Each row is a point on a tangle of strands that fork, close into loops and nearly touch. The rows are in no order.
In the rows, 128 means zero.
Two points are linked if the straight distance between their rows is under 136. Some points are linked to none.
z_454: [91, 159, 126, 83, 151, 137, 164, 166, 136, 206, 122, 138, 118, 66, 176, 109, 179, 131, 102, 137, 112, 120, 102, 141, 140, 146, 140, 162, 163, 103, 131, 133]
z_137: [155, 102, 113, 173, 52, 82, 111, 92, 66, 120, 171, 105, 88, 184, 54, 163, 69, 171, 149, 144, 156, 89, 179, 130, 145, 106, 158, 102, 94, 140, 127, 132]
z_752: [175, 88, 84, 154, 101, 91, 146, 139, 162, 142, 107, 57, 149, 118, 117, 165, 97, 178, 126, 157, 142, 144, 109, 115, 106, 156, 140, 120, 63, 100, 105, 132]
z_876: [162, 142, 141, 127, 141, 126, 106, 87, 147, 80, 148, 74, 170, 123, 160, 115, 121, 61, 184, 71, 129, 174, 84, 129, 65, 150, 146, 126, 117, 108, 133, 161]
z_620: [137, 121, 131, 151, 88, 128, 93, 90, 91, 106, 153, 128, 93, 217, 111, 152, 73, 87, 108, 89, 132, 90, 166, 119, 127, 109, 137, 140, 159, 115, 156, 66]
z_120: [132, 67, 93, 160, 101, 116, 139, 79, 100, 129, 163, 88, 149, 155, 149, 181, 51, 109, 122, 132, 150, 107, 198, 129, 92, 152, 150, 126, 109, 80, 151, 69]
z_402: [132, 142, 137, 130, 97, 84, 102, 124, 126, 108, 133, 83, 116, 121, 92, 102, 145, 167, 153, 129, 106, 71, 93, 136, 154, 140, 116, 116, 87, 159, 103, 221]
z_935: [131, 130, 105, 129, 96, 112, 139, 129, 111, 162, 144, 100, 135, 99, 160, 102, 139, 154, 145, 143, 143, 90, 122, 130, 113, 146, 144, 137, 107, 110, 111, 165]
z_680: [107, 152, 149, 117, 158, 164, 101, 171, 106, 153, 86, 190, 117, 90, 106, 96, 158, 177, 129, 227, 122, 108, 144, 131, 149, 143, 91, 105, 85, 212, 109, 175]
z_313: [105, 126, 169, 129, 153, 131, 152, 100, 159, 123, 159, 127, 162, 112, 158, 133, 170, 65, 175, 61, 115, 171, 143, 149, 131, 100, 159, 134, 170, 127, 115, 162]
z_43: [95, 118, 165, 110, 198, 171, 150, 185, 153, 160, 80, 199, 162, 87, 135, 139, 170, 134, 120, 221, 107, 167, 176, 144, 143, 109, 96, 119, 117, 193, 104, 135]
z_130: [139, 133, 113, 132, 131, 94, 132, 108, 175, 157, 182, 156, 71, 148, 44, 165, 140, 182, 144, 130, 164, 139, 198, 148, 128, 89, 205, 99, 189, 150, 82, 109]
z_395: [112, 87, 142, 144, 129, 151, 120, 152, 143, 81, 94, 170, 135, 149, 124, 125, 136, 133, 96, 182, 97, 81, 145, 122, 122, 117, 67, 124, 100, 160, 124, 117]
z_475: [128, 134, 143, 122, 188, 103, 163, 163, 180, 159, 95, 102, 154, 68, 135, 138, 181, 120, 134, 122, 116, 202, 85, 138, 145, 141, 134, 127, 120, 151, 123, 178]
z_32: [124, 101, 128, 133, 91, 112, 115, 83, 106, 98, 157, 112, 133, 204, 129, 163, 78, 84, 124, 76, 124, 100, 164, 137, 129, 102, 154, 156, 190, 73, 161, 42]
z_202: [135, 114, 155, 147, 135, 134, 107, 93, 157, 87, 143, 117, 142, 177, 138, 151, 122, 48, 138, 69, 117, 153, 137, 132, 96, 119, 150, 136, 163, 121, 131, 93]
z_341: [101, 152, 130, 109, 145, 104, 159, 154, 140, 213, 122, 128, 93, 84, 112, 131, 186, 145, 118, 119, 127, 129, 110, 151, 190, 125, 166, 143, 166, 141, 130, 156]
z_585: [105, 169, 155, 104, 116, 124, 124, 98, 101, 109, 168, 128, 141, 133, 174, 96, 143, 71, 167, 52, 116, 133, 98, 145, 124, 117, 163, 171, 201, 79, 152, 122]
z_65: [89, 127, 127, 116, 129, 168, 141, 124, 128, 138, 90, 190, 97, 167, 127, 128, 127, 119, 74, 117, 123, 66, 154, 114, 176, 85, 114, 145, 173, 99, 151, 39]
z_139: [121, 128, 148, 136, 194, 154, 125, 154, 88, 132, 77, 146, 186, 84, 159, 96, 150, 112, 142, 180, 138, 194, 119, 122, 144, 141, 87, 116, 83, 183, 150, 174]
z_278: [165, 152, 113, 141, 90, 126, 61, 148, 96, 114, 122, 102, 84, 176, 97, 134, 98, 131, 85, 104, 120, 133, 75, 94, 124, 152, 97, 121, 98, 147, 133, 122]
z_100: [161, 94, 94, 156, 45, 87, 127, 114, 55, 123, 154, 74, 117, 163, 113, 173, 58, 152, 107, 106, 127, 123, 126, 115, 132, 124, 125, 135, 87, 77, 163, 98]
z_69: [188, 162, 102, 110, 131, 150, 70, 153, 117, 143, 90, 62, 135, 117, 130, 115, 99, 158, 126, 149, 137, 167, 72, 93, 88, 193, 78, 105, 50, 134, 112, 181]
z_152: [75, 131, 148, 99, 151, 167, 160, 127, 178, 135, 97, 194, 118, 139, 130, 136, 170, 113, 89, 109, 104, 75, 162, 133, 173, 80, 120, 144, 183, 118, 125, 66]
z_486: [155, 122, 120, 112, 109, 65, 106, 110, 140, 152, 189, 129, 75, 170, 40, 167, 126, 174, 168, 124, 146, 133, 180, 157, 140, 84, 199, 131, 215, 132, 85, 125]
z_416: [97, 147, 129, 117, 164, 157, 163, 146, 170, 188, 117, 211, 70, 120, 75, 148, 162, 163, 81, 145, 151, 155, 183, 133, 171, 97, 163, 110, 168, 172, 111, 91]
z_944: [156, 137, 110, 118, 162, 154, 111, 177, 78, 122, 79, 114, 172, 105, 162, 101, 90, 147, 108, 179, 133, 203, 54, 108, 115, 176, 55, 131, 71, 126, 164, 142]
z_739: [110, 98, 137, 146, 152, 153, 136, 148, 120, 120, 88, 162, 144, 133, 148, 114, 143, 110, 106, 157, 121, 123, 137, 119, 136, 119, 94, 129, 118, 148, 141, 115]
z_809: [119, 139, 143, 135, 81, 89, 110, 127, 109, 121, 160, 117, 90, 146, 95, 106, 149, 154, 149, 126, 112, 47, 132, 136, 154, 108, 139, 126, 132, 147, 109, 179]
z_678: [173, 112, 92, 123, 110, 112, 146, 150, 158, 118, 118, 62, 160, 105, 168, 143, 95, 151, 119, 140, 124, 148, 68, 114, 66, 177, 107, 140, 84, 77, 118, 121]
z_667: [83, 180, 159, 87, 146, 145, 160, 136, 156, 200, 146, 159, 84, 106, 125, 141, 203, 113, 128, 82, 105, 128, 150, 148, 187, 99, 167, 143, 207, 129, 118, 135]
z_34: [201, 150, 112, 142, 116, 90, 73, 120, 140, 122, 144, 79, 75, 163, 27, 143, 115, 166, 150, 109, 151, 157, 106, 115, 128, 134, 158, 87, 108, 168, 102, 176]
z_588: [136, 163, 141, 105, 177, 157, 80, 187, 127, 167, 87, 167, 102, 127, 109, 122, 149, 137, 89, 176, 108, 172, 95, 120, 139, 153, 79, 117, 135, 195, 132, 149]
z_954: [134, 100, 106, 129, 123, 108, 165, 89, 127, 101, 171, 97, 170, 124, 183, 133, 93, 98, 153, 88, 146, 147, 120, 145, 92, 136, 160, 149, 162, 58, 152, 82]
z_258: [158, 98, 115, 125, 78, 50, 105, 115, 122, 125, 174, 103, 96, 189, 57, 168, 106, 158, 144, 113, 126, 101, 144, 140, 149, 88, 172, 156, 190, 105, 111, 106]
z_467: [169, 106, 104, 169, 141, 150, 110, 100, 103, 140, 123, 103, 133, 146, 148, 151, 77, 82, 130, 137, 169, 166, 175, 111, 77, 163, 138, 101, 86, 129, 147, 114]
z_960: [159, 78, 107, 124, 75, 34, 122, 108, 91, 119, 166, 69, 132, 168, 88, 169, 94, 153, 169, 111, 123, 122, 127, 146, 147, 97, 162, 170, 177, 75, 128, 118]
z_560: [140, 111, 125, 129, 146, 129, 156, 142, 124, 114, 81, 98, 200, 69, 171, 95, 113, 158, 163, 202, 144, 154, 120, 122, 102, 164, 89, 122, 30, 135, 122, 189]
z_555: [155, 123, 131, 122, 132, 122, 112, 111, 194, 110, 147, 88, 166, 117, 155, 124, 130, 84, 167, 97, 117, 133, 119, 133, 65, 142, 144, 120, 121, 119, 89, 173]
z_465: [159, 170, 136, 116, 151, 127, 69, 163, 175, 111, 111, 137, 73, 130, 57, 125, 144, 183, 106, 163, 112, 131, 96, 123, 117, 162, 87, 80, 96, 203, 104, 185]
z_892: [147, 138, 149, 111, 176, 123, 111, 145, 184, 128, 73, 89, 173, 81, 115, 117, 154, 160, 167, 181, 114, 151, 107, 125, 121, 165, 86, 95, 55, 185, 93, 240]
z_409: [147, 99, 119, 164, 104, 97, 119, 80, 109, 131, 162, 110, 116, 160, 98, 150, 107, 127, 168, 138, 163, 103, 196, 140, 121, 111, 173, 108, 128, 139, 107, 137]
z_290: [108, 119, 98, 117, 60, 104, 142, 140, 63, 159, 144, 132, 93, 155, 106, 128, 112, 160, 102, 110, 126, 54, 130, 120, 179, 91, 152, 164, 163, 73, 146, 81]
z_462: [161, 96, 100, 138, 41, 78, 129, 120, 127, 101, 171, 70, 135, 151, 121, 159, 93, 168, 141, 131, 102, 65, 139, 127, 100, 123, 135, 135, 99, 85, 92, 142]
z_978: [92, 143, 166, 106, 156, 168, 167, 121, 206, 163, 162, 150, 146, 91, 163, 159, 179, 77, 149, 75, 96, 172, 175, 144, 127, 104, 152, 128, 178, 138, 74, 135]
z_284: [104, 151, 151, 114, 190, 130, 163, 158, 130, 145, 102, 133, 155, 76, 170, 108, 174, 101, 123, 105, 116, 200, 67, 132, 149, 138, 113, 142, 139, 124, 168, 151]
z_20: [70, 138, 118, 98, 139, 159, 183, 108, 90, 118, 130, 167, 142, 107, 192, 95, 135, 99, 126, 78, 131, 98, 111, 129, 161, 108, 142, 168, 188, 40, 186, 67]
z_577: [105, 147, 134, 142, 137, 154, 118, 156, 104, 146, 98, 208, 72, 126, 65, 107, 138, 187, 103, 204, 149, 108, 157, 118, 169, 123, 119, 96, 97, 206, 132, 126]
z_730: [107, 159, 130, 121, 134, 141, 155, 126, 85, 59, 147, 133, 146, 89, 198, 60, 117, 108, 145, 108, 118, 129, 40, 131, 109, 161, 92, 145, 117, 82, 185, 137]
z_246: [135, 189, 162, 117, 151, 137, 75, 138, 161, 150, 138, 132, 77, 148, 95, 132, 170, 87, 119, 75, 110, 175, 94, 126, 135, 135, 142, 120, 170, 179, 122, 149]
z_830: [115, 185, 159, 111, 143, 145, 102, 152, 180, 147, 140, 174, 62, 144, 93, 134, 176, 124, 97, 108, 103, 125, 126, 130, 138, 119, 133, 117, 176, 179, 107, 133]
z_604: [143, 142, 134, 140, 166, 162, 123, 131, 184, 163, 141, 164, 98, 123, 104, 156, 151, 129, 132, 146, 153, 170, 191, 123, 94, 121, 156, 82, 134, 183, 76, 131]
z_105: [151, 153, 112, 135, 142, 112, 127, 119, 95, 140, 132, 81, 144, 102, 156, 95, 127, 121, 151, 94, 160, 187, 70, 123, 126, 163, 142, 135, 115, 105, 155, 167]
z_303: [98, 168, 148, 106, 178, 141, 141, 161, 94, 95, 102, 143, 152, 80, 185, 74, 147, 104, 124, 113, 109, 167, 29, 128, 140, 155, 80, 150, 136, 109, 195, 142]
z_344: [118, 97, 73, 124, 121, 137, 175, 141, 117, 157, 127, 111, 158, 93, 191, 136, 98, 147, 95, 145, 148, 130, 124, 116, 100, 155, 127, 159, 120, 67, 138, 69]
z_741: [114, 74, 119, 136, 115, 90, 149, 106, 183, 119, 159, 122, 149, 144, 116, 155, 135, 135, 135, 116, 119, 71, 170, 152, 128, 94, 154, 139, 170, 117, 91, 104]
z_237: [106, 104, 126, 118, 136, 145, 145, 71, 132, 144, 144, 142, 142, 180, 137, 160, 107, 95, 123, 79, 157, 105, 206, 140, 160, 84, 160, 148, 207, 89, 140, 34]
z_322: [113, 128, 150, 128, 164, 160, 149, 115, 220, 150, 160, 161, 130, 121, 123, 176, 170, 97, 134, 107, 118, 166, 204, 133, 110, 97, 163, 104, 164, 164, 59, 119]
z_345: [59, 88, 133, 106, 156, 168, 191, 138, 135, 111, 88, 188, 179, 78, 178, 101, 156, 109, 117, 145, 113, 74, 153, 130, 151, 97, 99, 149, 142, 93, 145, 91]
z_128: [115, 107, 150, 87, 122, 118, 135, 79, 189, 121, 188, 121, 169, 149, 139, 159, 135, 83, 163, 58, 105, 111, 175, 160, 113, 84, 173, 162, 231, 93, 83, 94]
z_671: [121, 101, 85, 133, 56, 98, 153, 127, 64, 142, 155, 104, 121, 143, 132, 144, 91, 149, 102, 106, 128, 87, 110, 123, 149, 117, 136, 164, 138, 58, 152, 70]
z_404: [122, 160, 150, 115, 138, 135, 94, 142, 137, 110, 121, 125, 133, 121, 150, 93, 153, 100, 127, 105, 100, 118, 73, 128, 115, 153, 91, 140, 127, 147, 134, 175]
z_513: [141, 124, 121, 182, 90, 95, 111, 106, 76, 115, 150, 147, 69, 169, 37, 126, 95, 177, 126, 140, 165, 107, 164, 128, 172, 104, 157, 92, 106, 176, 143, 130]
z_397: [159, 162, 140, 124, 116, 129, 57, 124, 139, 74, 125, 77, 133, 142, 131, 102, 124, 102, 139, 99, 99, 125, 60, 111, 85, 166, 88, 118, 88, 143, 122, 182]
z_499: [172, 158, 104, 127, 126, 106, 121, 114, 86, 108, 123, 39, 148, 104, 149, 93, 102, 156, 160, 96, 156, 178, 41, 118, 123, 175, 113, 118, 76, 94, 157, 185]
z_662: [130, 74, 75, 143, 109, 127, 147, 120, 128, 150, 135, 104, 152, 135, 156, 166, 79, 136, 85, 139, 145, 118, 154, 116, 100, 149, 132, 141, 117, 88, 129, 47]
z_812: [98, 148, 147, 128, 116, 161, 108, 153, 107, 125, 94, 192, 77, 176, 113, 113, 134, 113, 76, 113, 110, 76, 118, 105, 166, 100, 99, 136, 151, 140, 157, 81]
z_287: [141, 122, 138, 128, 112, 90, 108, 90, 110, 136, 177, 106, 130, 152, 115, 132, 140, 109, 186, 96, 131, 127, 153, 151, 132, 97, 177, 138, 176, 117, 109, 159]
z_398: [106, 126, 131, 165, 107, 120, 126, 125, 82, 128, 123, 174, 73, 144, 67, 107, 135, 180, 126, 165, 157, 80, 165, 126, 184, 104, 143, 98, 92, 186, 135, 130]
z_607: [117, 126, 152, 123, 176, 156, 132, 166, 156, 155, 88, 182, 149, 85, 116, 128, 160, 158, 136, 237, 132, 148, 176, 142, 127, 131, 120, 103, 83, 212, 85, 158]
z_214: [69, 78, 106, 121, 101, 125, 189, 102, 98, 126, 129, 144, 154, 106, 144, 125, 137, 139, 130, 119, 130, 40, 167, 142, 178, 87, 149, 159, 156, 65, 142, 76]
z_76: [120, 120, 148, 135, 142, 169, 113, 103, 157, 86, 131, 132, 165, 141, 180, 128, 122, 45, 122, 89, 119, 151, 129, 126, 67, 139, 123, 141, 147, 113, 139, 86]
z_774: [119, 136, 119, 120, 64, 97, 115, 122, 74, 135, 170, 108, 106, 131, 139, 90, 135, 144, 154, 111, 112, 46, 119, 132, 144, 116, 142, 147, 137, 99, 120, 167]
z_28: [125, 99, 110, 147, 113, 95, 160, 145, 165, 152, 105, 136, 115, 117, 83, 147, 147, 186, 117, 177, 139, 111, 140, 135, 155, 123, 150, 127, 100, 160, 98, 126]
z_647: [182, 137, 108, 151, 131, 97, 112, 129, 149, 157, 136, 115, 80, 143, 32, 153, 120, 166, 137, 127, 176, 180, 133, 125, 141, 126, 180, 87, 115, 178, 104, 149]
z_957: [145, 157, 120, 99, 156, 140, 126, 165, 84, 91, 88, 91, 173, 82, 175, 80, 100, 169, 120, 161, 115, 175, 25, 117, 120, 184, 45, 130, 68, 112, 175, 177]
z_507: [73, 90, 127, 120, 139, 172, 185, 138, 102, 80, 105, 178, 181, 85, 198, 94, 120, 108, 118, 171, 112, 76, 133, 130, 114, 125, 81, 147, 113, 83, 166, 94]
z_257: [153, 163, 123, 127, 126, 125, 95, 114, 79, 169, 146, 99, 110, 144, 133, 113, 124, 91, 139, 70, 162, 186, 96, 118, 132, 139, 168, 139, 162, 121, 148, 139]
z_790: [127, 187, 139, 126, 142, 106, 86, 141, 140, 130, 132, 141, 59, 112, 48, 102, 167, 191, 128, 153, 131, 108, 115, 131, 165, 146, 124, 79, 104, 213, 113, 197]
z_71: [201, 134, 109, 134, 79, 108, 75, 127, 112, 101, 126, 48, 114, 173, 92, 155, 79, 122, 116, 93, 121, 150, 63, 98, 93, 156, 120, 122, 78, 109, 130, 131]
z_146: [97, 145, 133, 100, 122, 120, 165, 99, 93, 112, 156, 132, 139, 134, 174, 113, 129, 95, 143, 58, 132, 131, 92, 144, 149, 105, 165, 183, 215, 48, 180, 69]
z_336: [121, 100, 128, 88, 99, 87, 121, 96, 173, 125, 182, 117, 142, 167, 105, 166, 127, 127, 145, 87, 105, 73, 173, 158, 130, 87, 165, 164, 240, 91, 82, 79]
z_745: [85, 172, 152, 101, 181, 185, 153, 164, 143, 205, 93, 223, 78, 105, 102, 132, 179, 138, 91, 160, 129, 143, 166, 129, 187, 104, 132, 118, 167, 166, 133, 112]
z_606: [169, 131, 120, 154, 177, 162, 96, 128, 119, 146, 97, 113, 143, 120, 137, 130, 113, 83, 132, 140, 166, 211, 136, 106, 94, 152, 114, 96, 81, 162, 130, 146]
z_376: [152, 144, 117, 127, 119, 117, 133, 126, 75, 83, 110, 56, 158, 86, 152, 85, 104, 182, 139, 122, 134, 153, 44, 110, 140, 176, 68, 118, 41, 101, 162, 191]
z_192: [85, 134, 163, 110, 133, 134, 151, 112, 195, 116, 140, 183, 103, 149, 105, 138, 177, 122, 121, 102, 100, 68, 175, 150, 165, 69, 148, 124, 193, 141, 99, 108]
z_435: [137, 142, 148, 131, 167, 179, 112, 124, 129, 134, 117, 133, 162, 113, 195, 114, 134, 62, 138, 123, 137, 186, 138, 118, 72, 149, 114, 122, 117, 143, 123, 135]
z_844: [175, 108, 122, 159, 86, 99, 106, 97, 109, 70, 125, 48, 148, 142, 116, 129, 89, 145, 167, 117, 132, 118, 111, 117, 113, 147, 99, 98, 44, 122, 126, 191]
z_668: [125, 99, 123, 140, 165, 113, 161, 150, 181, 177, 95, 122, 143, 89, 118, 152, 160, 147, 127, 162, 142, 170, 133, 133, 144, 129, 158, 123, 107, 162, 97, 140]
z_381: [169, 133, 136, 132, 159, 148, 87, 164, 193, 118, 100, 151, 103, 135, 76, 149, 133, 162, 108, 197, 123, 151, 135, 118, 77, 147, 102, 83, 94, 191, 84, 147]
z_366: [141, 107, 131, 155, 114, 136, 104, 147, 164, 93, 112, 160, 104, 151, 84, 141, 110, 165, 93, 194, 120, 101, 154, 120, 98, 133, 95, 94, 83, 179, 102, 120]
z_178: [139, 104, 119, 160, 121, 150, 103, 151, 68, 122, 79, 128, 139, 130, 123, 120, 93, 156, 107, 193, 136, 142, 123, 106, 139, 152, 67, 113, 34, 165, 150, 144]
z_250: [107, 163, 150, 99, 137, 153, 143, 103, 141, 188, 155, 163, 102, 148, 123, 155, 166, 99, 138, 66, 135, 153, 170, 145, 179, 75, 179, 149, 228, 115, 111, 97]
z_766: [148, 150, 123, 133, 86, 105, 88, 146, 120, 127, 139, 125, 60, 193, 70, 141, 112, 140, 78, 103, 116, 111, 96, 111, 139, 122, 136, 132, 146, 142, 126, 99]
z_141: [125, 130, 132, 146, 137, 129, 128, 127, 96, 95, 116, 128, 136, 154, 156, 114, 122, 82, 112, 78, 133, 162, 71, 120, 141, 134, 115, 149, 136, 109, 186, 98]
z_578: [103, 156, 125, 107, 90, 127, 119, 126, 80, 155, 147, 142, 89, 155, 137, 107, 143, 118, 125, 91, 124, 65, 129, 124, 163, 104, 154, 158, 184, 94, 139, 112]
z_172: [145, 124, 101, 112, 91, 130, 154, 141, 132, 77, 147, 93, 163, 96, 207, 114, 82, 144, 108, 133, 103, 123, 60, 123, 55, 176, 96, 150, 92, 55, 143, 99]
z_110: [177, 108, 108, 153, 71, 98, 108, 110, 78, 94, 144, 60, 127, 172, 120, 157, 61, 120, 117, 87, 128, 152, 89, 112, 106, 147, 123, 132, 88, 83, 164, 104]
z_908: [102, 103, 135, 136, 146, 157, 161, 143, 90, 64, 102, 155, 191, 87, 199, 79, 107, 109, 136, 183, 114, 119, 116, 128, 101, 143, 60, 129, 77, 108, 174, 136]
z_308: [152, 165, 140, 115, 103, 121, 89, 111, 128, 65, 144, 72, 150, 139, 159, 100, 107, 84, 144, 68, 109, 145, 42, 122, 72, 171, 125, 145, 122, 94, 144, 139]
z_301: [123, 122, 146, 125, 182, 144, 146, 142, 118, 96, 96, 129, 198, 71, 188, 88, 134, 115, 146, 168, 121, 170, 100, 127, 101, 155, 81, 121, 78, 137, 147, 177]
z_605: [139, 149, 139, 147, 104, 134, 91, 96, 120, 107, 167, 166, 57, 214, 73, 140, 95, 118, 116, 104, 150, 97, 189, 126, 130, 94, 157, 103, 179, 156, 131, 83]
z_718: [96, 129, 132, 107, 159, 182, 169, 93, 155, 176, 129, 170, 141, 140, 162, 159, 149, 87, 111, 80, 145, 154, 201, 133, 161, 87, 158, 138, 205, 108, 121, 52]
z_929: [160, 181, 141, 125, 131, 112, 63, 116, 116, 145, 147, 95, 91, 159, 95, 123, 144, 91, 146, 60, 136, 177, 79, 119, 130, 139, 158, 125, 158, 152, 126, 153]
z_394: [95, 106, 146, 147, 166, 132, 180, 97, 128, 102, 144, 137, 180, 101, 184, 111, 150, 77, 165, 90, 137, 155, 141, 146, 133, 109, 141, 137, 137, 112, 154, 138]
z_119: [83, 101, 137, 114, 119, 113, 165, 112, 172, 144, 146, 150, 127, 114, 116, 129, 177, 140, 142, 124, 113, 55, 178, 154, 159, 89, 161, 142, 173, 122, 87, 129]
z_497: [119, 135, 117, 132, 135, 104, 149, 138, 173, 156, 140, 178, 58, 154, 36, 157, 138, 192, 94, 135, 152, 133, 157, 139, 164, 93, 179, 106, 175, 159, 116, 88]
z_197: [119, 171, 172, 104, 178, 172, 95, 171, 189, 135, 114, 195, 92, 131, 97, 142, 173, 120, 93, 147, 90, 154, 124, 131, 122, 128, 93, 105, 156, 195, 112, 134]
z_529: [113, 141, 137, 146, 78, 154, 99, 118, 83, 99, 126, 152, 96, 195, 137, 118, 99, 89, 88, 98, 114, 73, 132, 102, 132, 118, 103, 143, 138, 114, 160, 73]
z_88: [116, 96, 106, 169, 76, 137, 137, 120, 43, 109, 129, 121, 131, 125, 157, 126, 85, 138, 117, 152, 135, 90, 148, 113, 128, 139, 94, 125, 56, 101, 166, 109]
z_483: [125, 133, 132, 108, 161, 153, 107, 191, 135, 151, 79, 155, 144, 119, 149, 119, 147, 127, 86, 180, 103, 155, 88, 122, 123, 148, 75, 141, 131, 144, 142, 128]
z_335: [151, 95, 105, 148, 140, 136, 149, 126, 152, 131, 109, 99, 187, 86, 191, 130, 96, 137, 150, 184, 143, 134, 158, 116, 58, 159, 117, 115, 49, 115, 100, 149]
z_923: [141, 155, 149, 104, 108, 99, 95, 80, 104, 111, 178, 95, 137, 155, 145, 121, 130, 76, 190, 62, 122, 142, 115, 151, 107, 117, 175, 163, 201, 93, 123, 148]
z_778: [121, 81, 123, 167, 102, 135, 141, 118, 99, 71, 116, 116, 175, 114, 177, 124, 88, 122, 129, 167, 115, 94, 139, 122, 98, 141, 71, 117, 45, 114, 154, 134]
z_327: [112, 128, 97, 109, 122, 137, 163, 151, 118, 158, 126, 123, 138, 86, 189, 104, 138, 138, 109, 143, 121, 110, 100, 126, 104, 152, 126, 157, 132, 77, 131, 117]
z_512: [68, 118, 144, 90, 178, 150, 180, 177, 117, 150, 76, 169, 180, 39, 171, 89, 178, 142, 136, 206, 103, 128, 115, 140, 154, 132, 95, 153, 107, 131, 145, 157]
z_763: [145, 164, 129, 144, 167, 130, 125, 141, 174, 168, 134, 170, 70, 115, 48, 149, 158, 168, 126, 151, 163, 195, 163, 128, 125, 125, 173, 71, 127, 199, 99, 147]
z_500: [136, 140, 145, 121, 129, 96, 113, 131, 170, 123, 118, 95, 145, 89, 113, 95, 164, 155, 164, 145, 110, 94, 99, 138, 135, 153, 104, 106, 79, 166, 96, 241]
z_423: [91, 96, 141, 137, 180, 176, 156, 154, 112, 146, 68, 202, 165, 110, 144, 129, 138, 115, 109, 201, 134, 150, 184, 131, 154, 102, 104, 129, 113, 163, 141, 94]
z_145: [141, 85, 105, 169, 123, 132, 121, 79, 124, 148, 159, 110, 130, 162, 127, 167, 82, 95, 138, 139, 170, 116, 228, 128, 96, 133, 165, 109, 123, 124, 123, 96]
z_714: [138, 136, 141, 119, 133, 134, 108, 135, 194, 128, 132, 124, 131, 119, 138, 124, 158, 108, 133, 126, 106, 114, 125, 132, 87, 141, 124, 126, 131, 148, 86, 166]
z_413: [65, 107, 116, 125, 115, 135, 185, 108, 49, 113, 116, 164, 138, 112, 163, 101, 130, 112, 145, 103, 148, 65, 143, 124, 187, 94, 138, 153, 151, 55, 190, 79]
z_136: [214, 141, 111, 146, 85, 97, 59, 105, 107, 96, 143, 53, 90, 183, 44, 153, 75, 137, 154, 100, 142, 141, 106, 102, 119, 135, 137, 88, 76, 141, 110, 163]
z_388: [135, 143, 122, 131, 122, 110, 112, 147, 157, 153, 136, 152, 66, 164, 78, 142, 142, 142, 85, 113, 131, 123, 121, 131, 147, 116, 153, 127, 178, 147, 117, 100]
z_682: [154, 77, 87, 166, 78, 78, 152, 136, 133, 152, 123, 89, 121, 137, 75, 169, 94, 197, 110, 154, 143, 118, 138, 123, 152, 118, 154, 127, 89, 124, 108, 101]
z_442: [116, 75, 118, 151, 172, 145, 173, 116, 151, 119, 110, 129, 198, 95, 185, 141, 108, 98, 127, 173, 146, 146, 177, 127, 80, 137, 110, 123, 93, 122, 127, 99]
z_122: [49, 117, 162, 94, 168, 177, 191, 142, 167, 137, 85, 208, 151, 82, 155, 124, 194, 105, 120, 137, 94, 94, 172, 142, 181, 79, 107, 136, 163, 124, 125, 112]
z_41: [155, 129, 125, 118, 150, 138, 107, 169, 155, 145, 72, 108, 163, 93, 128, 115, 128, 180, 136, 217, 126, 144, 121, 121, 109, 166, 80, 112, 51, 173, 91, 198]
z_973: [133, 152, 119, 113, 101, 145, 153, 118, 103, 50, 167, 118, 148, 85, 218, 80, 76, 123, 136, 131, 119, 121, 54, 129, 58, 179, 86, 138, 92, 70, 163, 120]

A piece is all that can be reached along the links. How many separate loops has the piece of each point below (a circle has one, a figure eight two, a Y none), and how many tips (points with one link)?
z_287: loops 2, tips 12
z_284: loops 1, tips 0
z_555: loops 1, tips 0

A fork is a point with three links, a tip a point with one. Leave the first point through the second and follow the links. Name the first fork or tip that comes.
z_71, z_110: z_774
z_394, z_313: z_71
z_34, z_647: z_394
z_287, z_923: z_214
z_454, z_341: z_620
z_237, z_718: z_327
z_214, z_413: z_409
z_376, z_499: z_830

Name the points in between on the shortest way along the links from the first point to the second, in order.
z_145, z_192: z_120, z_662, z_344, z_327, z_454, z_341, z_667, z_250, z_718, z_237, z_32, z_620, z_529, z_812, z_65, z_152
z_465, z_402: z_381, z_366, z_395, z_739, z_483, z_588, z_197, z_830, z_388, z_766, z_278, z_71, z_110, z_100, z_671, z_290, z_578, z_774, z_809
z_43, z_137: z_607, z_680, z_577, z_398, z_513
z_812, z_301: z_65, z_152, z_122, z_345, z_507, z_908
